Points, in no order, along strands that fork, close into loops and pass close to each other.
In the rows, zero is written as 128.
Points whose rows are less than 130 apart are linked; no others are. Some points are linked to none.
Notig: [ 93 145 130  78  54 167 109 105 127 149  86 140 115 167 141 109 130  92
 122 127  90 115 138  86 128 169 159 166  76 160 120]
rege: [147 160 138  97 121  93  85 116 108 102  99 115 172 113  89 146  47 140
 144 112 113 162 123 149 162 109 116 117 177  79 145]
gol: [103  83 108 159 100 151 184 154 169 101 129  70 153 116 152 118 127 118
 123  82 149 121 148 175 109 141 137 149 161 124 108]
rez: [107 111 113 143 108 143 138 120 172  90 157 146 111 130 126 120 131 172
 125 101 144  93 112  94 143  85 141 132 153 134 147]
sufon: [110 121 130 132 130 177 132 104 122 187 153 141 125 103 173 133 150  67
 137 122 107 102 173 139 157 143 125 168 135  99  94]
Sufuf: [112 130 143 141 175  85  98 102  96 170 132 171 137  98 105 134  44 121
 126 135  81 139 125 130 146 106 147 146 142  78 128]
tus: [ 85 121 138 150  78 134 181 170 127  92 106 202  99 167 140 137 152 132
 125 115 145 112 127 121  57 163 107  85  56 172 167]
Tese: [ 94 108 219 126 101 171 112 113 124 153 137 105 109 136 185 180 169  37
 105 113 169 163 125 132  88 146 114 111 136 130 176]
gib: [145 185  88 114 194  59 107 147 161  75 136 124 149  92  93 124 161 160
 150 151 123 147 106 126 131  95 140 121 103 100 117]
ledi: [127 115 159  39 139  99  89 100 122 150 110  70 114 131 157 123 134  61
 123 108 150 169 135 148 180 140 134 164 126  73 162]
Gur: [151 171  95 117 159 101 161 161  73 167 162 188 123 124 131 145 101 155
 114 136  83 127 146 130 136 129 118 119 112 161  97]
Geb: [168 151 136 100  99  96 132 147 135  68 133  79 181  80  92 138 101 130
 152 108 161 191  82 150  96 121 113 121 180 123 124]
Pepu: [165 147 138  68 165  69  77  94 121 142 151 110 118  96  93 112 139  86
 131 138  99 197 143 159 128 142 141 159 125 134 107]
kezib: [159 164 124 113 194  59 134 131 129 100 147 151 149 108  99 139 158 129
 161 134 149 153  91 102  82 110 140 114  97 118 131]
ladod: [123 105 179 124  72 171 152  92 118 100 101  88 140 131 127 177  88 139
  96  90 117 157 125 111 106 134 136 136 144 139 184]
vig: [ 88 153 102 155 116 140 146 133 154  96 136  93 154 125 123 104 171 121
 162 110 174 116 129 115 109 120 109 130 126 102 126]
Lomes: [125 146 122 120 170 113 163 121 145  88 129  30 184 115 117 101 180 144
 114 141 134 146 107 156 112 156 129 170 107 105 100]
vop: [124  80 153 167 121 136 161 154  96 140 106 187 118 145 174 199 143 172
  82 115 127 145 142 143  79 143 108  84 124 230 181]
sol: [123 119 141  88 154 119 178 143 130 105 133  42 158 127 151 111 166  75
 109 140 143 147 148 155 104 162 138 154 115 108 101]
mas: [104 131 174 143 117 118  98  97 123 124 112 100 148 144  99 120 105  95
 133 127 219 154  70 120  94 119  92 111 121  61 198]
Zado: [ 95  93 175 116  96 155 175 155 140 117 138 117 114 144 172 122 184  81
 131  93 195 112 163 181 105 174 125 115 128 127 147]
miruf: [103 134 148 121 137 140 156 124 122 116 135  36 149 143 109 104 148 139
  89 101 127 181 153  95 121 144 135 134 119 147 146]
vunuz: [130 173 143 127 134  51 129 155 112 118 127 149 116 130 127 127 105 163
 116  90 168 167 117 140 131  84  94 101 166 123 167]
taf: [178 144 126  87 174 132  82 119 138 129 146 132 122  85 104 104 159 123
 126 138  81 151 159 183 152 149 150 152 160 143  81]
mudun: [ 76 127 107 157 114 128 160 144 130 106 116 182 122 110 171 145 109 183
 102 114 139 125 159 105 139  82 134  94 125 185 167]
duze: [128 150  71 175 141 121 123 133 160  98 114 109 167 132 108  90 178 131
 172 161 157  90  99 125 118 140 118 151 109  75 106]
Vib: [ 90 120 203 100  68 135 152  94 103  96  95 149 108 131 125 170  42 144
 104  87 111 150 122 138 108 140 112 110 147 152 213]
virod: [117 179  88 128 139  94 123 124 147 100 110 131 146 108  82  85 116 199
 142  97 100 102 181 165 171 122 124 101 177 130 110]
vapo: [136  91 156 182  83 183 119 124 110 147 114  92 125 135 186 154 153  77
 147 161 160 140  90 138 109 105 110  89 162 165 171]
pizi: [ 95 103 163 154 124 162 150 148 123 123 122  35 162 153 123 124 184 126
 112 100 189 148 132 114  88 140 116 130 117 145 159]
Muku: [145 142 122 140 125 149  92 135 121 165 130 147 111 119 130 125 174  89
 177 147 133 107 132  98 149 150 140 162  70  98  91]
mumuz: [138 142 137 115 146 109 161 129 129 126 149 128 141 117 137 156  91 165
  84 112  57 163 135 117 133 113 149 143 147 127 130]
Pav: [ 87 132 113  84  75 155 148 122 137 110  99 172 103 159 128  95 128 154
 118  97  78 107 167  98 145 158 171 143  86 172 105]
Liduv: [171 138 130 118 134 127 114  83 137 114 104 107 161  92 113 174 119  93
 131 124  83 158 105 138 133 167 143 163 142  67 150]
zeg: [148 181  81 136 157  99 125 153 117 128 144 172 140 101 106 125 106 162
 143 126  99 126 144 131 143 107 134 129 130 133  78]
pezaz: [132 134 133 112 159 115  98 100 139 118 121  81 136 114 111  89 106 125
 112 148 113 143 108 149 159 118 143 145 153  80 125]
Fivu: [116  84 123 188 104 185  97 110 125 132 129 113 129 145 137 139 144 111
 139 160 149 130 126 140 119 105 131  82 173 206 156]
rarok: [115 188 168 115 160  56 134 130  88 109 116 151 124 141 118 140  90 122
 111 109 171 191 108 129 128 120 103  94 127 107 210]
vik: [118 150 145  95  99 113 114 104  90  79 107 107 129 112 103 125  62 109
 159 103 152 178 128 142 161 132 105 109 158  81 172]
beko: [163 107 140  89 116  98 146 111 132 147 164 187  74 135 110 118 136 129
 104  98 130 120 121 128 117 124 121 128 134 143 146]
faziz: [141 131 174 108 165  69  65 137  98 123 145 128 104 101 101 111  79 101
 174 112 130 172 124 151 159 100 161 107 157  93 103]
bik: [111 137 110 159 124 146 175 110 117 130 140 151 127 125 140  97 113 117
 118 107  85 111 173 138 123 128 131 119 134 148 133]
dal: [153 134 120 144 141 129 116 108  83 193 128 167 104 134 179 156 119 143
 103 144 101 159 114  96 141 103 136 130 131 208 177]
roza: [102 171 104 111 120 114 102 131 151  97  98 156 116 127  91  80 134 186
 150 123  94  91 153 126 195 150 130 130 125 120 103]
zan: [169 133 140  76 146  78 114  94  86 163 149 178  84 140 134 124  73 129
 126 118 124 141 125 125 147 107 114 125 141 142 154]
dubeb: [199 140 120  82 170  61 106  81 119 161 110 154 127  93 107 161 112  89
 134 150  93 169  86 129  94 136 140 157  96 114 157]
nedeg: [126 172 113 111 141 112 141 139 140  57 156 102 169  95  78  99 136 129
 144 103 116 140 168 152  90 135 132 106 146 139  83]
niru: [109 114 135 168 133 127 130 117 107 138 137 158 100 137 142 122  90  97
 103 157 135 135 106 104  96  83 125  88 120 133 173]
vov: [111 138 199 132 105 116 134  92 114 112 129 172 112 127 139 149  99 132
  93  79 148 156 108 133 132 133 122 103 155 153 229]
bufi: [188 157 122 109 196  83  56 153 168  70 115 127 134  88  81 122 119 138
 150 158 112 141  96 134 103  92 159 111 124 123 102]
Zetid: [101 120 124 194 144 203  78 112 136 170 116 133 148 122 146 172 114 144
 113 174 101  98 106  95 137  91 132 124 150 132 117]
Lub: [156  98 129 104 116 182 142 113 153 139 142 115 123 102 152 118 168 137
 122 102  97 114 171 154 161 184 155 194 136 150  85]
seku: [112 116 151 171  94 153 149 147  84 132 133 143 126 152 123 181 154 179
  90 110 160 156 124 100  84 131 108  88 117 211 160]
vula: [129 146  91 132 146  80 172 127 135  89 144 135 171 126  79 122 129 161
 107  83 105 136 150 162  77 136 141 107 129 144 123]
guruf: [156 105 128 104 113 132 184 159 155  62 127  80 140 122 118 108 177 125
 177 114 154 117 143 153 111 169 145 143 123 151  87]
tes: [164 136  89 124 126  99 138 147 105 168 145 215 105 141 128 159 143 129
 160 132 125  86 128  91 115 136 108 120  71 109 119]
puli: [127 118 120 144 116 126 144 114 124 111 144 130 101 150 130  62 107  92
 117 137 118 115 135 133 115  88 126  96 136 129 145]
gopef: [148 132 106 153 140 134 143 132 141 123 141 101 116 114 119 121 135 129
 115 187  90 119  88 119 129 151 144 156 118  92  67]
zavup: [169 136 135  61 175 111 102  97 150 147 139  90 146  98 125 130 165  48
 144 130 125 178 138 162 107 160 151 164 111 112  97]
mito: [109 107 142 109 167  96  44 149 157 101  95  67 156 114  87 116  71  80
 173 145 151 149 137 192 121 100 131 114 153  71  96]
Zupo: [119 128  72 135  98 136 121 193 101 122  63 220 125 184 183 169 120 149
 144 150 131  82 127  80 139 119 104 112  97 153 124]
dur: [107 147  98 158 146 120 166 142 125 117  93 141 124 136 164 127 138 210
  89 117  80 130 149 128 156 137 160 148 113 162 144]
vonir: [165 111 142 176 119 162 152 123 146 136 125  79 128 112 154 176 155 117
 130 136 119 126  84  76 126 119 131 144 124 104 154]
tud: [142 114 127  84 136 125 116 110 131 140 155  78  93 146 140  80 177 111
 110 123 140 141 142 111 154 125 150 139 104 129 137]
Dagu: [118 153  87 144 122  88 112  94 177 125 107  81 162 111  85  69 137 164
 135 126 153 137 123 180 132  86  95 141 164 111 107]
sives: [146  93 142  91 117 176 156  95 150 158 169 127 123 108 151 120 105 130
 110 109  80 107 147 138 144 144 154 165 165 152  94]
kuf: [137 119 136 111 115  84 169 122 114 131 144 159  95 139 155 144 130 127
  86 102 126 163 123 109  88 118 127 127  99 166 183]
kogu: [128 122 169  66 138  80  95 154 124 118 138  87 148 115 121 135 115  75
 148 111 207 160 126 175 130 133 123 117 204  70 111]
Vas: [ 88 109 131 176  96 166 113 130 132 111 129 103 119 150 127  97 138 124
 120 136 200 130 131 125 124  96 104  92 167 170 144]
nitum: [127 128 122 178 159 124  94 166 118 166 134 103 159 107  99 115 133 135
 147 144 156 116 120 161 167 130 120 157 137  65  60]
Pup: [ 86 103 195 134 110 181 153 149 120 124 143  90 129 150 150 115 209  94
 136 119 212 141 153 143  82 163 108 111  88 169 141]
remo: [145 159 144 111 155  95 142 116 120 103 151 102 135 114  99 144 144 104
 139 111 142 176 100 110 101 122 149 117 123  88 150]
bobuz: [159 140  93 170 168  80 148 114 125 130 109 119 150 139 117 142 131 153
  98 120 114 145  81 125 112 122 128 139 105 106 173]
rokep: [118  77 136 127 106 134 140 109 152 128 121 134 110 146 143 215 159 135
  63 148  96 169 119  74  66 116 145  89 112 196 148]
dus: [104 134 146 181 103 114 115 134 119 139 126 143 124 112 143 128  57  93
 153 135 161 142  72 118 120  77 118 105 142 100 166]
ravu: [ 99 131 157 118 118 107 209 174 115  83 133 165 111 159 102  93 148 142
 106  89 151 131 135 136  69 150 109  89  76 164 151]
gena: [118  72 138 126  75 180 171 130 137 134 163 147  92 135 136 146 115 127
  96 125 120 114 136 103  95 129 137  99 130 201 127]
Vefo: [111 172 129 111  94 166 142 157  97 127 105  92 142 167 151 100 183 104
 150 127 126 121 149 118 162 188 133 162  75 121  92]
ligog: [102 163 157 148 104 102 135 118 124 130 137 130 126 122 126 103 102 149
 120  91 152 132 132 130 151 112 114 100 163 139 192]
Rinaf: [162 142 110 102 165 134  88 157 121 146 142 127 129 107 110 134 196  91
 198 154 134 103 133 152 138 178 136 159  88  89  57]
zefi: [128 114 106 132 189 137 115 134 109 183 152 168  99 144 124 111  80 185
 145 173 100  60 123 122 164 118 130 131 125 128  95]
badur: [123  79 126 152 100 164 153 106 136 149 105 147  71 123 150 184 181 139
 138 138  58 142 146 114  85 134 138 104  82 252 155]
vegik: [112 116 115 103 127 149  99 172 138 143 134 153 132 116 157 126 135  94
 169 139 133  92 160 142 185 142 130 149 135  63  33]
bagog: [184 126 143 111 178 124  95 146 140 150 142 102 158  88 129 156 171  76
 139 160 122 145 115 163 123 167 151 172 116  99  69]
lar: [ 62 115 174 154  94 146  86 128 123 109 128 118 132 138 116 112 103 144
  93 139 176 158 121 135 118  93 105  61 161 189 181]
Git: [141 134  86 165 137 165 166 150 101 156 112 163 142 138 134 169 116 197
  89 184  83  65 128 108 126 137 110 132 106 139 111]
bafu: [ 96 109 102 174  77 203 102 141 152 110 105 111 146 155 136 135 160 119
 130 143 123  69 130 102 124 138 125 134 120 124 105]
Pezap: [164 126 107  89 119 120 130 157 136 116 152 152  79 126  92 115 132 133
 168 147 122 106 121  98 150 126 145 142 109 121  60]
Goto: [174 144 143 118 158 142 105 107 131 135 118  78 157  80 130 179 136 105
 118 154 103 153 110 171 141 160 152 181 169  87  95]
gim: [137 125 167  51 122 111  82  85 107 108 124 109 115 120 120 121  75  76
 150 119 126 165 136 132 192 138 143 146 133  73 163]
dugun: [117 146 126 136 161  97 107 126 102 155 118 128 165 102 129 149  38 161
 138 127 109 143  87 128 157  93 122 119 168  89 148]
golor: [105 139 201 147 133 147 121 128 124 157 151 114 131 123 134 157 176  67
 120 118 186 178 123 104 116 129 116 123 119 132 168]
vaz: [141 130 144 101 160 117 109 103 102 159 123  51 137 141 128 103 145 103
 111 134 136 168 145 143 161 147 138 153 123  88 145]
zipig: [192 135  90 127 104 120 153 145 130 156 135 176 117 137 116 166 139 128
 132 170  87  74 133  82 136 190 117 143  51 117  82]
rokal: [115 130 125 105 116 168 111 111 120 132 117 112 106 163 127  75 181 142
 123 146 126 114 163 117 174 157 140 153  94 126 112]
das: [ 92 106 107 135 125 128 131 175 110 115  91 222 106 136 193 165 139 154
 109 130 142 102 157  92 134 107 115 104 118 197 135]
Mina: [106 120 125 113 113 124 146 112 133 125 122 166  90 147 140 122 175 137
  90  97 117 141 149 107 100 123 149 117  70 203 176]
Daza: [189 157 124 107 166 106 116 107 142 147 147 155 116  96  82 118 140 157
 101 165  67 118 138 165 138 145 154 173 129 117 102]
fos: [157 123 120  97 167 115 108 160 148  93 152  70 174 105 102 125 147  85
 158 139 187 143 117 188  64 127 113 112 163 107  75]
sed: [130  82 147 133  98 158 129  79 155 138 139 129 139 128 158 126 121 156
 117  94 131 106 126 102 148 100 138 130 161 123 171]
Lis: [119 105 189 152  97 168 126 122 120 145  90  87 140 135 186 172 138  42
 129 133 167 151  96 168 101 138 107 109 164 103 174]
tusum: [ 89 178  97 154 121 143 146 133 123 108 101 132 135 123 116 107 142 205
 120 129  84 106 144 110 186 148 138 139 106 137 114]
lal: [147 103 134  83 121 123 135 167 132 114 165 117 101 151 119 115 152  88
 156 125 173 115 122  90 118 131 128 133  97  94  69]
zelif: [175 100 126 122 103 134 143 114 128 156 148 122 118 156 132 196 140 147
  69 175 108 132 111  71 104 126 124 124  88 167 142]
Gela: [ 80 147 108 106  77 124 151 152 140  96  77 193 121 167 132 128 136 134
 131  95 106  97 173  90 118 151 157 128  74 138 149]
lil: [101 156 102 143  74 146 190 163 100 101 128 173 128 121 126 110 104 128
 166 107 131  95 159 129 128 125 136  97 134 157 115]
Bof: [145 155 104 151 149 119  98 157 156 128 122  95 170  82  98 134 118 147
 158 140 127 120 106 169 141 116 111 154 175 100  46]
nur: [134 114 136 143 130 122 162 124 120 112 139  75 121 144 134  74 120  61
 132 128 159 136 106 166  94 136 115 122 151 114 146]
pavur: [141 121 104 126 145 119 141 139 145 131 152 114 119 126 118  97  71 198
 158 142 128  83  88 135 167  89 102 137 185 120  86]
bil: [ 89 165 115 155 140 118 173 134 146 101 130  53 164 127 102  97 151 167
 115 126 131 143 136 111 126 130 139 133 105 117 129]
nubap: [146 142 152 112 141  98 109 149 123 105 165 126 123  73 119 113  97 100
 158 113 138 164 150 144 168 108 128 103 192 113  93]
vel: [ 97 163 135 141 131 106 161 114 134 132 141 133 158  95 158 108  67 196
 141  88 130 124 149 140 156 117 116  92 197 162 162]
Fakib: [ 52 115 132 155  89 177 134 129 141 101 128 172 117 127 153 131 109 178
 138 124 136  97 143 109 138 100 136  69 142 225 145]
puz: [165 154  98 118 187  40 164 148 136 113 125 197 102 118 135 132 145 137
 127 117 147 140 129 130 105 112 123 114 111 119 151]
leg: [152 116 121 108 130 138 101  59 114 143 115 143 125 145 120 145  61 128
  93 141  90 130  98 115 155 109 145 156 128  80 173]
big: [156 100 121 157  89 125 201 128 154  89 125  95 134 118 128 132 147 138
 138  93 126 133 126 136  89 153 158 149 145 126 109]
kip: [ 83 167  97 139  91 106 165 146 150  61 108  99 160 101  72  73 119 156
 170 100 142 140 176 154 117 143 121 105 131 135  91]
mized: [108  97 149 144 146 139 134 116 140 143 112  76 149 121 183 161 105  54
 120 136 108 149 128 155 135 117 140 154 163  64 134]
tif: [156 139 174  90 109 110 127 118 119  81 149 106 149 105  99 139  95  89
 146 107 181 178 101 185  85 143 117 123 184 100 114]
gazof: [130 124 116 144 114 196 146 140 130 133 119 150 146 146 155 140 113 224
 106 151  92  77 119 109 142 148 135 120 120 185 115]
keki: [135 142 124 135 181  83  66 146 161  88 121  89 137  91  78  81 113 107
 177 150 131 155 129 172 112  79 151 102 148  97  89]
fupe: [116 113 170 159 102 152 135 114 131 125 120 134 129 156 114 178 178 118
  79 134 144 166 117 110  70 121 129  72  98 202 178]
kep: [144 170  84 143 143  97 100 119 165  77 114  99 148 112  65  75 134 194
 160 139 111 125 135 194 137 101 116 121 171 134 114]
rim: [122 125 107 148 156 128  95 155 119 171 145 157 117 167  87  95 115 186
 136 125 142  77 125 103 160  96 103 116 130 111 103]
Kome: [146 137 168  98  98 121 125  77 107 130 111 165 104 135 150 176 114 105
  90 112 139 158 101 100 111 128 111 121 115 149 205]
Buzu: [163  87 122 164  79 169 171 113 137 136 115 126  98 138 137 168 186 124
 149 131  97 106 145  84  75 163 142 108  71 191 168]
fozi: [127 154 104 131 132 128 146 157 144 101 162 167 129 119 123 124  88 185
 150 142 107  92 127 137 182 109 124 119 164 120  66]
til: [142  93 153 114 131 184 137  64 155 160 149 125 143 128 163 131  90 163
  82 130  84  96 129 107 143 118 156 146 167 159 161]
notib: [121 137 127 110 146 133  94 144 129 170 167 157 125  91 137 128 124  78
 172 100 125 117 176 153 144 123 128 145 136 111  64]
Nere: [137 109 127 146 134 136 152 125  91 172 116 189 108 142 191 148 134 159
  91 117 108 132 161 129 139 138 134 117 128 235 189]
Luvas: [126 135  80 163  88 182 115 136 117 124  92 168 142 175 136 104 161 113
 152 122 126  73 129 112 128 161 130 121 106 145 144]
zor: [ 91 111 144 149 178 122 111 137 154 149 132  72 143 115 161 135 152  62
 114 150 146 146 118 134 152 113 149 158 123  51 117]
Fino: [109 124 129 118  50 183 129 119 144 129 111 138 119 150 155 139 186  71
 146  99 116 123 167  70 109 171 156 149  64 172 119]
mev: [154  96  89 132 168  93 134 154 128 178 134 226 113 119 164 196 102 135
 109 142 109  98 138  93 119 124 110 134  92 129 121]
Fopu: [ 99 115 131 140  90 169 154 132 142 102 133 132 123 141 136  98 178 105
 148  69 173 109 162 126 125 150 122 121 137 124 130]
Fuvu: [156  88 128 131  95 163 169 135 142 122 125  78 113 153 124 148 170 153
 107 153  93 119 119  80  80 165 125 129  81 176 132]
Fezag: [108  90 160 145 109 135 102 103 138 139 128 102 150 145 130 106 106  75
 119  96 197 121 114 152 120 116 102 117 175  68 197]
losad: [ 85 120 135  87  78 184 133 144 105 127 146 176  97 155 133 107 115 138
 124 114 126  95 181  79 164 132 140 111 115 181  95]
fimuk: [127 171 171  89 141  68 136 126  77 123 145 105 132 127 102 133 116 107
 109 103 141 205 133 115 134 140 119 115 116 129 165]
mana: [106 142 134 107 143 114 121 131 153  95 171 135 115  89 123  98  94 140
 162 112 121 102 171 137 196  99 134 120 188 116  80]
Pana: [ 83 112 123 121 114 170  82 150 138 134 120 148 129 143 143  87 129  88
 165 123 142  43 170 113 186 115 126 134 147  70  84]
Rirab: [141 151 114 134 103 148 141 124 103 137 122 174 100 167 140  97 184 112
 139 135 142 114 143 112 108 145 133 104  66 171 160]
beteg: [159 140 106 124 145 115  89 179 138 106 139 150 112 132  66 110 139 142
 210 135 154 111 118 135 143 106 116 131 118  88  49]
leri: [120 131 126 162 101 149 133 170 102 132 141 156 134 152 124 154 141 150
 109 128 180 131 109  74 106  97 100  96 111 159 126]
rov: [ 82 108 152 145 121 174 153 115 136 156 137  76 165 125 167 159 119  96
 105 104  95 131 148 121 113 137 142 137 157 105 117]
Lev: [127 124 138 122 155 151 120  92 147 194 150 115 120  81 170 140 155  95
 108 173  66 116 125 151 144 168 135 193 134 100  73]
zof: [ 64  81 129 174 110 190 167 146 160 121 105  49 147 115 171 148 166 134
 117 110 111 123 157 145 108 141 141 131 148 137 123]
vifa: [134  78 106 160 137 145  89 130 130 154 156 110 126 177 125 107 145 100
 113 155 169 104  96 102 105  95 115 114 118 110 134]
gonu: [185 146  71 135 168  73 148 134 148 117 121 146 140 131  87 148 175 169
 100 162  98 100  89 108 110 144 125 138  95  85 134]
Tek: [144 145  95 116 185  85 133 164  99 134 121 149 105 161 139 115 111 212
  97 131 123 119 130 123 193  96  99 124 137 156 120]
Vageg: [163 119 182  96 120 121 163 119 105 111 163 119 114 118 131 112 121  47
 135 116 156 166 109 161  90 162 115 134 151 108 132]
rimi: [140 117 156 136 183  81  70 151 103 168 153 116 120 116  87 108 132 125
 177 130 138 148 135 167 154 126 152 145 120  81  79]
met: [119 162 105 130 143 128  61 170 175  96 119 117 123  95  82 111 133 175
 198 143 148 101 127 172 167  99 112 139 160 112  36]
som: [ 82 166 102 166  72 125 174 156 115  94 117 134 144 140 100  86 118 165
 144  84 150 112 154 141  94 140 126  99 106 143 122]
vepi: [208 118 139  74 146  97  69  99 106 148 106 115 132  96  77 165  95  91
 160 157 106 172  86 154 134 159 149 169  86  79 114]
zak: [ 80 159 158 138  76 159 109 107  96  91 102 120 123 122 130 144  35 120
 151 112 153 157 116 143 169 130  82  92 130  85 190]
libog: [ 54 118 121 190  70 202 142 135 148 104  89  92 156 141 151 146 155 133
 141  99 118 106 167 106  92 157 139 132 114 156 104]
madeb: [ 82 124 119 123 166 105 108 159 160 110 151  68 132 128 139 102 161  88
 123 140 161 129 160 113 158 109 138 143 123  76  87]
livi: [159 101 107 115 110 126 142 114 134 128 126  91 155 140 111 104  67 183
 117 119 124 120  90 137 129  95  95 138 189 131 138]
vaben: [177 145 104 116 184  77 100  79 132 186 140 151 113 114  98 134 132 130
 107 147  72 139 112 154 106 153 132 168  89  98 134]
nub: [162 132  94 149 111 159 173 129 128 126 117 151 114 141 113 128 134 152
 131 171  81  71 105 110 126 166 124 149 102 104  91]
dapot: [106 156 207 157 106 147  99 105 121 123 127 136 122 144 124 147 132  74
 122 137 181 168  78 110  91 123 105  96 123 102 201]
Kopa: [151 114 114 124 144 137 124 113 114 192 158 149 111 144 142 103  86 141
 107 183  90 115 121 111 137 102 130 130 116 135 100]
bez: [168 134  84 136 178  46 150 124 127 119  86 162 136 139 153 134 102 162
 108 123 126 146 112 134 131 109 125 133 145 112 179]
mel: [153 106 107  94 137 118 110  86 123 212 138 171  94 126 171 128 104 154
  91 156  82 131 102 117 132 109 110 145 101 183 152]
Sulo: [143 108 112  79 172  94  75  87 101 207 124 186  82 145 147 121  80 129
 101 143 105 133  99 129 153  90 133 130 113 145 180]
dizo: [100 114 152 110 131 102 115 147 130 144 111  79 147 139 160 136 118  74
 120  94 201 134 139 184 155 123 106 127 174  59 152]
kug: [124 135 109 120 136  91 201 135 115  89 128 145 128 158 101 118 150 155
 124 105 117 126 141 107  76 144 129 117  68 152 115]
Tezop: [124 137  79 150 163  95 112 151 113 145 122 133 118 159 108 102 138 183
  92 166 117 103 117 129 149  88 119 118 120 113 128]
bama: [141  81 125 175 157 121  65 123 122 183 138 118 131 151  98 122  99 151
 143 142 153  98  95 104 137  80 113 132 140  92 136]
zudel: [166 113 140 122 150 148 125  93 141 177 141 112 132  89 122 158 115 123
  93 185  83 109 104 179 161 168 130 189 168  88  90]
zum: [102  91 135  97  83 207 146 106 134 143 157 159 104 134 172 129 119 128
 127 118 109  83 169 110 131 140 152 139 130 188 111]
Zenu: [151 110 124 155 129 151 110 111 112 195 140 134 102 110 162 117 173  48
 155 128 132 124 118 126 142 142 128 149 105 118 126]
zugi: [156 129  85 120 101 127  94 153  96 161  77 217  95 177 138 140 122 113
 153 158 124  80 124 101 122 127 122 120  68 147 140]
viluz: [174 135 129 119 132  76 122 152 150 112 134  51 184 106  75 141 117 111
 165 142 190 158  84 166  70 119  84 135 161  95  87]
vipa: [138 122 132 139 144 138 120  97 112 127 128  84 103 139 113 106 118 142
  71 193  91 133  87 129 155 138 129 156 131  92 124]
Rer: [128  94  82 137 159 105 135 155 131 118 105 199 101 135 181 154 145 144
  84 157 132 123 144  86 120  96 121 138  97 138 143]
nupa: [ 94 166 115 128 119 140  91 149 131 112  97 139 132 163 109  69 123 149
 175 137 111  55 142 129 200 141 122 141 135  76  70]
tetip: [103 123  82 142 101 169 116 135 154 113 118 165 134 154 133 122 100 207
 125 120 131  50 125  96 139 107 111 115 134 156 125]
ludor: [117 107 120 159 130 199 158  98 156 140 121 154 144 141 169 158 118 172
 108 143  74  87 131  97 118 114 148 116 141 197 150]

A piece is all that can be reached along the links. How many separate loops has the piece of each point below (a circle has one, a figure eight two, a Y none), and how many tips (points with one link)?
Buzu: loops 0, tips 10
Lis: loops 0, tips 4
nitum: loops 0, tips 3
Lomes: loops 1, tips 2
sed: loops 2, tips 8
Dagu: loops 1, tips 4

How many points has the smallest loop of links through each point below? Write none if it is on no loop.
pizi: 7
Rinaf: 8
das: 6
Tese: none
tud: none

A tip is a point with one link. Name the tips that can be reached along the links from each point below, in the order of the rows.
viluz: tus, dus, lar, fos
Muku: Liduv, dur, Dagu, vepi
vig: sol, duze
beteg: Gur, lal, livi
